Each row is a point on a tangle of strands that fork, close into loops and nearly touch. The rows are in no order.
In the rows, 128 means zero.
Two points are linked if the straight distance between their rows is under 134. Some points are linked to none.
q841: [157 103 125 137 115  60 183 145 123 161  94 103 117 171 192  24 168 109
 126  94  81 154 168 145 124 106 149  93 103 121 108]
q986: [183 110 170 131 182 137 171 138 144 166 127 119 131 124 142 180 154 124
  87  89 129  78 141 139 128 135 160 120  76 145 115]
q13: [ 78 176 119 150 111 130  53 114 154 106 148 147 109  74  76 123  66 165
 133  83 118 128 101 143 165 166 217 124 159 173  62]
q673: [169 113 133 136 129 147 170 176 157 125 114 106  67 145 188 127 154 108
 118 131  76 118 163 134 118 151 133 157 125 165 132]
q783: [124  97 147 149 138 112 130 194  93 163 104  85 154 138 159 146 147 112
 133 107 145 122 148 140 112 145 114  67 132 116 148]
q301: [120 102 101  83 184 127 152 104 164 159 118 150 140 122 107 158 154  96
 130 173 125 126  87 105 100 112 140 127 106 113 121]
q166: [ 77 145 107 109  90 140  96 108 124 103 146 130 127  98 174 173 105 134
 113  82 169 137  44 164 168 156 135 146 149 136 126]
q795: [134 118 105 131 120 165 153 117 161  74 129 138  94 135 113 117 156  91
 105 134 120 137 116 136 140 140 207 104  67 121  99]
q692: [125 120 133 144 117 142 115 176  63 124 173 145 126 161 109 183 139 110
 137 152 123 107  68 128  83 150 190 184 171  80 140]
q888: [147 165 144 136 136  76 132 137 140 133 113 125 159 100  93 105 165 134
 152  92 119 120 125  85 145  98 156  58 114 143  90]
q433: [ 68 168 142 128  80 146  77 135 159  95 129 109 114 108 155 136  99 151
 120  87 161 145  97 164 167 163 163 123 132 177 122]
q685: [174 140 141 132 142 114 124 161 120 171 157 128 152 170  19  56 159 148
 183 149 105 149 130 101 101 122 195 155 123 136  96]
q94: [166 132 117 133 127 117 115 148 113 135 181 144 158 138   5  94 129 140
 179 125 124 143 110 113 135 133 203 119 137 104  82]
q168: [153  73  87 139 179 169 144 146 121 143  83 110 120 107 177 158 138  95
 106 113  93  90 146  93 149 145 138  56  77 116 129]
q906: [173 109 126 124 146 115 181 155 115 135 111 141 110 145 167 183 156 118
  83 152  87 108 141 119 120 100  75 169 134 112 153]
q573: [ 57 175 167  68  45 138  77 113 160  83 146 122 138 133 133 102  87 176
 139 108 185 121  99 132 146 149 117 123 123 126 182]
q871: [175 100 132 161 114 161 128 154  97 117 155 149 157 160  82 194 102  95
 153 162 131 139  91 158 152 132 123 190 154  82 150]
q504: [115 141  96 135 119 113 107 124 109 100 109 166 168  80 165 135 111 136
 127 104 168 125 110 155 135  81  51 138 129 147 107]
q660: [131 139 125  93 146 103 127 180 119 175  92 102 130 135 168 116 177 108
 123 140 118 144  99 137 100 125 152 123 126 167 110]
q422: [110  88 119 129 129 135 205 117 162 164 112 115 139 111 182 150 154 156
  65 108 130 103 145 111 106 162 117 118 101 120 137]
q772: [107 149 126 122  73 143 128 123 115  65 155 112 137 103 176 112  84 129
 103 125 202  97 136 128 144 147  97 118 133 146 166]
q30: [165 130 160 141 115 139 140 128 158 140 136 136 161 114 122 146 142 155
 164  99 144 132 142 133 135 124 107 128 104 147 123]
q943: [116 128 136 168 147  98 105 188  93 172 106 102 174 109 131 149 120 100
 147 128 155 141 137 131 130 128 100 102 180 157 124]
q656: [152 103 122  94 154  78 179 107 104 202 137 106 132 134 134 140 157 169
 121  62  78 145 159 113 122 140  81 129 117  78 120]
q241: [137 127 100  89 150 108 152 141 125 155 112 138 151 138 116  98 170 100
 144 151 117 152  94 117 110 108 146 121 113 127  86]
q318: [ 88  89 146 128 134 131 132  89 147 167 137 132 151 140 103 151 152 155
 135 127 155 138 143 148  69 136 100 128 109  97 145]
q934: [174 107  96 140 135 130 121 171  83 139  84 106  93 117 242 104 144 140
 121  77  85 125 164 152 139 136  91 111  94 166 107]
q227: [113 131 147 102 111 153 121  76 221 122 120 166 124 124  79 174 121 158
 121 138 150 144  96 162 158 122 146 151 107 133 137]
q614: [ 93 154 145 116  93  91 136 123 108  96 124 163 155 118 153 139 116 162
  70 141 190  81  92 139 110  78  78 151 133 111 161]
q858: [114 148  97 110  89 141 134 107 167 104 167 171  95 121  65 136 113 163
 146 127 110 158  68 127 159 165 223 169 134 117  89]
q602: [160 149 133 126  88 135 162 149  59 115 135 117 171 147 157 108 131 174
  51 108 149 123 126 157 137 121 106 180  86 108 119]
q847: [ 68 156 168  93  66 115 119 121 138 108 155 113 140 140 127 132 150 171
 118 106 161 123 106 115 109 153 151 116 128  95 180]
q304: [164  73  91  92 194 126 160 133 105 177 117 103  82 153 157 115 123  78
  77 160 111 126 155 139 111 144 102 131 115 102 155]
q419: [ 65 169 146 135  88 147  65 127 151 110 156 129 117 102 100 157  52 171
 133 106 158 117  88 136 157 177 186 126 177 141 128]
q220: [133 123  76 129 136 156 114 102 174 138 111 110 104 116 119 124 143 121
 208 129  91 201 141 121 188 156 132 104 135 170  90]
q99: [152 122  78 112 116 121 170 122  63  85 152 158 101 117 200 138 124 134
  43 156 191  92  97 149 149 105 109 177 121 114 132]
q544: [129 160 114 127 112 122 124 145 130 117 165 170 150  95  69 152  94 139
 182 164 112 112  90  72 130 127 153 162 181 137 113]
q985: [118 182 170 125 120 106  62 127 157 151 113 117 101 141  89  88 146 172
 145 115 102 162 110 147 114 122 208 127 118 145 107]
q837: [114 164 107 142 137 117 106 147  97 124 149  92 107 104 170  94 117 127
 173 105  77 118 167  80 115 154 107 121 166 176  95]
q913: [120 108 149 176 119 133 116 176 106 110 129 109 134 140 113 169 140 113
 155 123 129 119 133 136 109 146 149  94 156  95 149]
q349: [142  40 127 178 161 141 203 126 129 151 110 135 167 137 134 196 152  98
  90 117 123 102 133 119 140 120 145  84 113  83 131]
q341: [148 112 156 165 128 110 153 126 181 180  84 104 102 145 190  77 156 177
 153  82  54 127 221 121  98 135 107 109 100 148 141]
q805: [ 89  86 132 145 158 112 157 139 156 156 118 128 135  81 163 179 166  87
 140 107 128  91 132  95 114 143 156  55 135 163 132]
q641: [ 65 130 111 153 106 167  76 101 153 120 126 157 130  94  70 190  54 173
 132 137 122 141  75 116 171 163 187 140 187 120 116]
q443: [135  72  85 150 152 129 143 134 139 161 115 149 164 117  91 151 133  94
 176 155 122 165 135 114 123 117  78 121 157 101 107]
q922: [125 140 105 141 123 144 101 141 153 116 119 170 136 123  71 119 105 129
 184 171  89 152 122  94 118 113 115 165 168 152  97]
q70: [152 117  77 128 121 203 103 139  71  61 134 126  79 130 179 155 114  98
 139 145 123 106 123 132 151 146 114 135 117 111 143]
q999: [ 99 131  80 113 155 159 104  88 167 134  98  85  91 100 167 136 122  96
 151 114  92 168 138 130 204 161 134  80 137 189  99]
q842: [139 127  96 140 158 154  98 121 128  63 108 157 129 122  87 164  65  74
 132 181 135 122 113 106 163  89  94 119 160 101 150]
q634: [ 81 113 122 125 118 136 132  88 162 121 120 101 103 113 197 104 117 149
 125 110 111 122 198 109 102 153  79  92 123 130 153]
q265: [ 90  91  99 120 101 192 104  90  96 102 134 156 111 135 171 172 114 138
 131 148 161 123  94 157  99 141 100 145 114  89 170]
q814: [156  61 135 141 176 127 194 193 127 215  83 107 137 135 183 164 163 136
  88 115  90  78 140 118  93 164 142 104 100 140 143]
q364: [150 114 127 138 156 118 191 100 121 147 145 104 155 133  97 126 115 133
  80 135 129 119 175 103 124 140 102 121 130  81 137]
q87: [107 135  85 134 141 127 129 105 107 102 127 116 118  93 178 137 104 110
 164 113  93 122 158  84 133 132  39 118 171 147 111]
q862: [122 142 172 134 111  91 129 117 166 141 134  92 123 151  79 121 161 160
 135  97 133 167 159 140 154 150 156  77 126 103 149]
q852: [166 106 134 134 140 149 167 173  50 161 182 125 163 176  87 164 156 107
 124 165 108 109  89 111  94 136 155 206 155  77 133]
q562: [125 132 111 164 135 121 106 143 136 150  83 134 152 111 128  80 117 121
 121 146 122 169 158 151  99 103  92 153 150 156  94]
q409: [105 117 150 185 134 148 128 150  98 121  97 146 160 117 156 196 122 134
  89 161 183  79 102 116  91 106 138 143 159 117 182]
q655: [130 161 148 104 128  94 100 149 142 147 117  94 104 114 171 102 149 114
 158 101 132 158 114 153 139 130 126 112 134 191 115]
q125: [141 113 145 121 124 120 160 161  92 105 110 146 118 162 157 163 151 119
 113 202 141  77 122 125 105  76  65 157 138 114 191]
q354: [104 157 131 108 100 102 129 133 105  77 114 164 176 125 129 134  91 127
 135 180 179  82  83  95 125  80  89 104 151 107 160]
q646: [134  90  80 131 146 130 138 116 143 149 125 147 144 105 129 151 145 107
 218 115 100 184 123 120 146 135  78 122 148 157  88]
q615: [136 124 142 135 129 128 114 138 107 175 105 127 138 163  97  83 108 115
 124 177  99 209 157 163 116 117  86 185 154 126 132]
q90: [157 120 126 120  94 145 159 125 133  75 166 141 116 164 102  80 128 101
 139 129 135 144 119 162 124 140 166 145  93 108 100]
q295: [ 52 163  84 125 133 121  94  94 104  70 119 132 110  89 156 152  75 117
  85 152 157  97  88 107 158 125 127  90 161 115 146]
q321: [105 146 135 100  99 124  95 109 143 142 166 152 113 145  38 147 124 182
 149 129 110 149  72 132 138 139 187 150 137  88 108]
q500: [113 114 139 168 113 149 101 165 181  76  95 174 146 128  86 135  93 113
 166 169 131 133 112 152 136 108 118 146 152 163 115]
q960: [188 105 108  88 164 119 180 109 113 146 157 116  99 110 189 131 102 103
 101 111 144  73 161 120 131 124  66 134 111 126 146]
q553: [136 144 179 142 114  95 133 119 148 190 103  91  92 169 149  62 169 172
 163 120  58 165 208 109  91 119 121 137 138 145 148]
q463: [169 190 152 124 110 127 135 109 119 126 142  74  70 156 180  29 123 133
 111 101 109 148 199 121 133 144 152 152 105 138 132]
q72: [139 127 134 124 112 138  90 140 102 147 145 130 141 147  53 154  72 128
 152 153 137 175  96 164 158 159 123 164 166  99 135]
q150: [103 103  96 144 151 168 111 130 104  83 113 136 140 120 136 179  99  80
 149 186 154  90 105  79 129 119 124  96 163  97 166]
q319: [ 64 108  99 142 146 135  92 183 130  96 108 136 128 104 146 177 126  56
 163 174 144 113  66 139 138 127 156  91 185 168 121]
q883: [121 113 117 123  89 127 122 116 109 109 151 157 147 150  77  94 121 119
 165 139 132 152 126 153 113 127 114 125 115  93 124]
q815: [ 80 155  94 100 114 123  74 107 109  93 146 124 105  96 203 127 107 128
 149  72 144 153  95 172 158 144  96 149 160 174  91]
q890: [ 70 118  96 121 128 138 112 115 141 105 122 141 108  99 165 201 127  88
 122 137 145 133  56 145 146 142 151 123 164 135 127]
q668: [147 129 141 157  97 147  88 177 149  90  94 195 147 149  71 157  77 143
 123 157 123 125  74 161 144  97 129 180 152 111 120]
q131: [ 99 107 127 139 150 145 117  98 150 112 142 111  83 102 155 143 109 102
 117 120 141 122 159 150 115 153 102  99 139 142 140]
q580: [157 131 158 132 133 125 169 164  72 176 174 119 194 183  41 142 147 150
 139 153 115 113 116  98 102 122 146 189 130 104 111]
q144: [111 159 152  77  92 121  86 113 115 130 159 172  95 153  35 109 103 172
 160 158  72 150  90 114 111 109 140 188 146  96 134]
q975: [120 190 150 101 132  99  85 112 163 150 140 134 123 105  69 140 113 175
 110 106 118 151  94 125 143 129 178 145 142 138 109]
q423: [105 126 136 167 114 130 115 187  52 121 113 118 165 128 161 148 117 126
  98 167 205  90 120 134 104 120 120 100 149 119 171]
q3: [156 184 130 116 144  96 106 120 110 130 154 123 158  67 138 123 104 129
 145  81 160 104 131 105 134 114 107 114 135 173  91]
q107: [ 82 121 133 139  96 129 120 149  87  97 145 109 155  96 191 157  96 115
 129 129 228  84  94 133 137 148 120  93 161 139 157]
q867: [141 129 114 123 113 130 120 150  94  76 133 198 143 131 137 165 114 111
 135 164 166  72  51 115 116  68 136 154 147 101 148]
q843: [158 135 140 126  89 153 123 116 150 145  99 123 122 181 107  77 111 133
 139 160 112 212 144 188 150 137 124 191 122 139 116]
q612: [113 193 165  87  65 150 100 114 130 104 132 109 116 157 151  65 114 178
 108 144 143 140 156 132 103 139 107 182  97 151 167]
q59: [153 108 144 136 125 144 181  84 125 112 153 166 145 116 161 209 150 139
 151 111 145  66  97  87 101 121 131 153 114 100 150]
q426: [ 98 160 107 148 131 117  87  95 138 108 156 129 116  67 100 123 123 129
 128  75 124 134 121 107 165 155 196  71 132 147  76]
q950: [158  43 142 155 191 141 178 138 188 174 105 110 143 148  91 166 152  98
 110 139 108 122 161 119 146 136 150  95  97 119 132]
q430: [147 193 155 102 113 136 114 107 156 140 103  81 119 130 181  62 110 164
 111 120 131 141 191 114 141 139 103 154 105 162 162]
q370: [159 127 146 148 113  89 141 113 139 176 151 101 132 148  72 101 166 175
 165 101 117 189 161 145 153 138 133 144 136 120 116]
q611: [187 105 146 164 178 132 125 171 115 113 158 156 151 119 101 167 139  77
  94 120 155  92  96 154 114  99 163 163 129 129 107]
q379: [ 68 142 167 107  51 115 115 114 100 108 145 116 139 162  85 142 121 155
 151 153 111 157 121 107 152 152  92 121 176  83 180]
q405: [146 128 112 148 131 124 123 169  94 143  96  78  63 153 218 104 150 127
 114 115  54 153 170 141 125 156 111 142 143 147 123]
q872: [141 141 155 130 124  80 131 135  92 196 157 117 154 144 104  61 145 144
 148 108 131 170 159 161  89 123 123 148 137 124 101]
q798: [ 76 172 124 112  93 121 107 141 168  96  72 155 170 116 117 125 141 161
 127 145 119 126  70 101 122 100 158  98 109 148 112]
q956: [173 103 138 145 158 140 163 114 193 169  88 143 162 157 121  74 177 134
 140 124 105 137 172 131  98  90 160 136  64 157  96]
q61: [112 142  97 109 105 109 110  85 124 102 148 123  82 117 169  89  99 110
 140 106 113 184 134 161 151 141  74 168 152 154 103]
q147: [106 154 139 144 123 138  60 171 104  88  84 130 153 117 113 136 106 129
  99 146 165 114  87 153 136 107 150  94 116 147 129]
q626: [128 132 114 173 154 138  93 128 128  87  90 146 146 107 107 204  92  90
 117 137 132 138  85 143 199 101 109 115 169 114 139]
q557: [155  94 115 107 172 170 161 103 164 125 156 126  84 131 103 146 158  63
 100 118 117 109 135 118 134 159 214 104  62 119 103]
q222: [ 98 176 162 110  63 165  97 139 137  69 125 124 130 145 154  97  93 163
 112 141 190 105 129 149 131 143 121 133 100 146 173]
q83: [111 125 127  82 111 114 158 114 167 137  97  95 126 108 232  86 127 160
 100  85 144 109 179 106 141 133  60 105 100 158 180]
q840: [153  97 122 119 215 126 128 125 136 190 138  98 108 133 106 129 121  75
 108 155 130 145 160 140  95 137 124 126 140 124 134]
q648: [161 119 117 136 174 120 122 157 133 136 174 146 156 114  51 111 148  88
 158 136 129 110 108  81  91 121 187 126 138 111  94]
q709: [162 154 152 138 114 122 148 146  96 132 162 161 180 131  65 149 137 153
 168 137 103 105 117  74 114 114 124 157 135 105 111]
q912: [140 104 124 165 123 133 168 172 137 108 122 123  96 134 163 178 141 107
  99 152  90 104 151 104 107 153 114 169 171 138 145]
q664: [ 54 132  93 124 146 141  70 152 131 114  93 122 130 103 143 124 118  88
 180 144 128 132  97 138 139 123 128  76 152 176  84]
q534: [146 106 129 160 134 116 138 107 180 157  98 116 102 122 170 114 157 137
 141  75  84 145 180 130 128 123 130 103 109 165 100]
q105: [138 110 142 130 188 137  90 159 141 107 140 135 104 122 117 108 137  59
 128 155 162  73 129 133  65  88 157  87 107 139 143]
q519: [187 140 168 128 159  76 163 100 141 181 173 113 145 178  57  90 162 176
 130  85 116 147 174 134 143  95 138 144 108 128 102]
q549: [111 119 118 108 151 170 142  76 175 129 123 173 122 126  80 197 142 140
 111 149 114 131  76 120 126 118 175 136 106 102 126]
q294: [107 136 116 185 122  95 105 156 115 151 121 122 191  96  74 127  98 134
 149 119 146 174 132 138 147 140 121 114 190 142  78]
q396: [161 136 127  96 175 101 139  96 127 148 148 125 110  75 176 131 121 123
 116  65 132 100 144 116 127 121  97 116 103 146 115]
q142: [209 170 139 121 160 100 126 163 112 153 124 113 153 169  79  57 170 121
 156 115  90 152 131 120 134 100 187 137 104 138  83]
q60: [123  85 180 129 141 125 151 115 146 168 175 131 184 165  68 146 160 153
 163 117 176 119 128 162  89 134 152 110  93 104 125]
q766: [ 83 124 119 125 162 120 118 127 131 120 106 119 135  93 151 171 127  98
 140 155 138  87 117  75 119 116 120  67 155 137 153]
q696: [146 168 158 154 152 141 116 108 171 160 144 100  53  95 134 150 157 143
 115  75  97 130 170 110 144 173 204 109 114 185 113]
q761: [114 136  88 122 179 146  66  92 137 103 148 157  91  84 108 136  81  80
 161 125 120 130 102 144 130 119 124 125 145 151  91]
q559: [157 175 126 152 140 100 105 152  99 146 146 123 140  85 127 138 119 120
 178  85 102 134 136 106 135 124 101 149 189 182  82]
q915: [148 137 145  91 156 141 129 104 223 121 112 136 103 125  76 164 131  91
 132 155 136 147 104 131 182 115 163 115 110 158 136]
q371: [ 93 136  95 186 119  89 114 127  90 125 113 138 181  90 107 120 106 139
 137 100 119 165 154 112 136 122  60 109 181 113  85]
q69: [ 90 149  76 105 104 140 107 110  69  71 127 133 102 130 140 146  71 128
  70 173 156 123  92 127 164 132 104 136 161  85 159]
q499: [128 111 157 123 116 150 145 115 146  74 119 155 118 157 110 180 123 116
 149 180 141  88 113 120 117  89  88 131 129  97 190]
q732: [109 132  99 146 123  99 115 100  82 105 126 137 141  95 145 114  88 125
 109 113 138 122 161 121 127 103  31 118 146 109 129]
q191: [102 100 100 105  86 192  96 107 113  83 152 168 113 141 119 122  98 107
 170 158 145 129  94 160  98 151 128 140 105  95 129]
q482: [136 144 130 138  99 136 112 140 120  96 131 192 157 127  86 185 104 134
 153 141 128 104  46 108 147 102 162 164 159 100 117]
q273: [101  99  93 112 100 114 187 130 144 120  83 109 142 128 198  94 166 133
  81 125 115 131 138 120 134 141 111  94  96 124 119]
q388: [203  63 118 119 165  93 192 179 122 153 100 119  70 184 207  83 152 121
 101  84  62  77 160 158 125 118 133 116  59 125 133]
q462: [ 90 166 182  89  63 101 109 107 106 137 159 146 112 167  75  71 132 179
 122 157  77 152 136 119  85 114 111 188 127 114 154]
q79: [141  84  92 116 180 139 163 112 100 178 120 147 166 130 118 157 138 105
 134 158 126 131 116 117  88 113  77 153 113  87 120]
q2: [129 118 128 153 146 111 136 113 126 125 142 139 156  80  97 122 149  98
 117  88 139 101 133  91 145 130 202  40 100 147  84]
q558: [142 121  91 135 121 140 136 131  95 132  96  91 129 106 232 124 140 157
  74  46 118 113 151 125 157 162 115  85  79 127 119]
q701: [ 67 169 149  56  68 131  78 108  98 115 156 148  76 168 100  76  99 151
 115 162 117 126 109 146  86 124 110 176 121  91 174]
q355: [159 164 112 127 113 151 128 134  72  93 131 161 141 118 153 156 114 158
  56 123 155 106  80 153 138 110 133 182 115 107 121]
q38: [161  64 105  78 178 104 197 115  83 171 143 110  98 153 180 152 118 115
  84 133 126  83 148 128 124 131  69 130 106  74 181]
q210: [110 118 100 126 149  97  99  91 164 120 153 142  77 105 114  99 112  82
 160 132 111 177 134 154 121 120 114 136 166 146  91]
q345: [146 174 168 165 159 139  81 128 180 145 100 105  77 127 121 110 150 151
 122 111  86 150 164 135 126 130 210 129 118 174 118]
q691: [167 104 143 111 221 120 136 157 144 159 121 119 127 139 113 106 141  77
 102 167 154  84 146 124  86  96 132 113 103 135 149]
q389: [ 86 145 168 140 117 102 125  95 202 151  88 102 151 109  96 153 160 180
 109  93 132 166 152 114 184 141 147  85 136 147 153]
q940: [181 156 166 151 150  88 125 165 146 169  82 101 166 146  98  84 180 132
 151 104 111 155 142 116 155  97 176  80  97 152  97]
q897: [ 82 141 110 175 147 158  62 116 135  85 111 140 125  93  72 193  76 113
 127 131 117 127  95 116 197 138 167  94 188 130 114]
q726: [ 77 117 128 103  73 103 147 125 111 118 108 120 137 132 216  92 148 161
  90 121 160 124 152 135 122 120  29 132 115 132 181]
q712: [101 136 119 159  97 146 105 128 149 105 134 130 120 138  63  97  88 130
 188 164  92 180 163 115 144 148 115 129 198 151 118]
q310: [133 131 154 134 168 110 124 119 196 125  84 142 114 110 124 168 159 101
 110 123 113 127 126 124 141  96 135  90 110 159 130]
q693: [125 141 156 106 135 127 155 134 147 116 113 112 124 125 156 115 152 132
  90 146 155  90 143 125 101 118 156  95  83 141 154]
q910: [128 150 186 100  88 105 149 125 131 158 148 103 108 183  98  71 165 163
 160 147  95 147 171 105  93 130 112 161 126 125 159]
q590: [128 131  80 126 164 145  70 140 113 126 105 147 136  94 143 118 106  81
 169 138 144 159  92 170 145 108 104 126 137 171  84]
q34: [124 145 130 147  95 152 118 124  99 102 148  92 141 105 174 121 128 160
  89  53 148 130 141 140 147 174 133 105 102 107 123]
q397: [121  94 150 122 157 139 116 123 131 163 144 110 115 127 146 130 117 114
 126 142 167 131 165 163  77 143  85 132 134 122 162]
q560: [127 124 105 153 140  98 130 147 142 126  69 161 149  98 167  99 131 112
 105 139 158 140 126 159 125  70  75 129 120 175 103]
q604: [144 148 131 156 122 170 147 147 175 117 146 106  69 110 149 141 131 122
 141 117  89 134 174 116 137 181 170 148 136 188 104]
q68: [185 174 146 108 140  91 137 123  82 141 142  99  88 160 168  45 117 120
  75 114 128 138 169 154 119 114 127 168 101 131 126]
q957: [ 79 113 118  94  43 145 132  77 102  98 167 156 150 146  90  96 140 161
 166 124 127 144 111 115 113 143 105 129 103  62 137]
q180: [140 124  93 112  89 168 155 130  80  68 153 126 113 120 191  94 104 122
  71 160 208  91 131 145 146 130 112 150 106 127 153]
q747: [126 120 138 113 129 123 185  90  78 144 163 121 172 152 122 101 114 158
  72 133 149  93 170 108  97 117  70 143  85  66 158]
q659: [166 172 153 136 150  91 128 163  87 122 130 111 129 146  78 112 117 112
 101 163 100 113 144  89 119 116 108 152 169 111 144]
q403: [ 81 155 148  89  68  83 146 101 109 115 137 144 169 139 137  92 135 165
  88 126 148 128 133 117 122  99  45 159 127 103 164]
q515: [152  95 168 139 126 149 162 115 161  76 150 159 125 131 139 182 145 107
 163 131 157  57 130 116 106 101 123 109  99 114 174]
q778: [117 177 174 127 158 110  95 106 176 150  86  99 125  94 125 145 116 138
  92 110 130 129 138 125 160 125 139  96 118 162 147]
q870: [165 122 157 170 160 148 135 156  77 100 124 156 142 141 156 202 141 131
  65 148 195  42  89 145 116  84 167 150 121 104 172]
q328: [131 114 129 148  70 159 154 130  77 135 106 129 193 172  75 124 142 160
 153 149  97 169 142 112 155 113  65 135 100  73 133]
q663: [133 131 110  98 163 122  99 131 129 157  96  78  77 113 203  96 126  81
 170 109 111 162 139 151 170 143 126  77 123 179 116]
q337: [191 128 170 154 187 108 153  96 185 188 129 135 154 161  56  80 164 172
 146 109 120 147 180 136 129  77 169 146  77 160  88]
q574: [106 135 126 129 126 151 105 159  86 122 154 127 136 127 128 145 126 120
 154 149 131 100 104 105  75 147 152 134 160 118 128]
q599: [130 118 158 113 154 138 153 116 203 158 102 116 132 134 129  80 161 110
 128 153 140 125 162 134  95 122 171  97  81 166 121]
q796: [176 125 152 130 164  75 132 139  78 182 156  96 131 140 139  68 131 111
  98  83 143 132 159 181  84 107 114 153 124 128 102]
q903: [169  99 120 126 137 104 173 104 198 184 137 113  91 120 141  71 165 138
 179  85  90 165 180 113 144 144 177 113 113 171  95]
q533: [112 131 136 119  91 158  90 129 149 109 111 131 110 158 108 100  96 138
 110 142 136 182 105 219 136 142 135 163 121 127 122]
q287: [174 103 116 140 125 176 106 148 100  95 142 125 103 146 128 157 115 105
 167 135 119 152 127 167 140 147 100 162 132 107 137]
q474: [ 74 151 115  81  70 143 113  99 117  85 144 134  92 157 121  98  78 129
  96 186 151 137  96 141 131 147 115 156 134 100 171]
q521: [146  93  91  96 110 187 160 109  71  98 139 133 115 164 165 160 134 113
 135 176 144 104 104 134 135 132 109 149 104  83 171]
q731: [126  69  95 174 130 142 198 121 115 119 111 148 145 101 182 170 144 120
  70 126 135 100 132 123 118 134 122 122 117 108 122]
q270: [112 127 130 106 115 145 131  97 105 106 141 108 131 142 149  84 127 156
  76 120 161  84 168 129  90 124 105 112  78 102 165]
q924: [183 106 114 129 161 139 157 132 135 141 199 135 122 125  87 145 162 116
 183 112 100 106 142  83  93 154 162 151 130 127 101]
q682: [ 88 151 156 106  94 101 113 106 136 141 124  72 137 158  82 119 128 171
 154 130 117 173 162 105 163 152  91  92 159  96 168]
q292: [138 125 107 125 113  80 167 140 137 140  62 120 140 145 204  40 164 129
  75 128 115 144 143 139 123  91 131 100  89 144  95]
q809: [ 39 133 132  91  49 117 103  91 126 107 141 135 153 143 120 137 146 191
 145 106 133 156  79 115 135 149 115 119 143  67 161]
q117: [166  75 144 138 167 143 200 106 177 127 173 114 114 138  80 162 152 105
 116 117 127 104 160 117 149 153 179  91 103  93 127]
q938: [173 129 105 128 167 129 141  97 164 160 164 139  80 107 101 108 153 122
 180 112  78 152 157 101 119 143 156 152 130 153  87]

A piece is two or more points that can be reached from each other along the links. Count, over all rows, the pieces, the separate loops (a circle has one, a figure eight two, a Y none), the forks (points with three links) and the tips (points with one).
pieces: 3
loops: 5
forks: 18
tips: 14

How many points has the smallest loop of links through each point below? Write none if it is on no loop.
q999: 10
q83: 31
q463: 14
q590: 9
q150: none
q950: none
q922: 5
q562: none

A tip is a point with one link. Name the tips that can be reached along the links from each point below, in the order of the rows.
q709: q105, q60, q712, q533
q94: q858, q805, q295, q59, q34
q663: q841, q602, q364, q72, q870
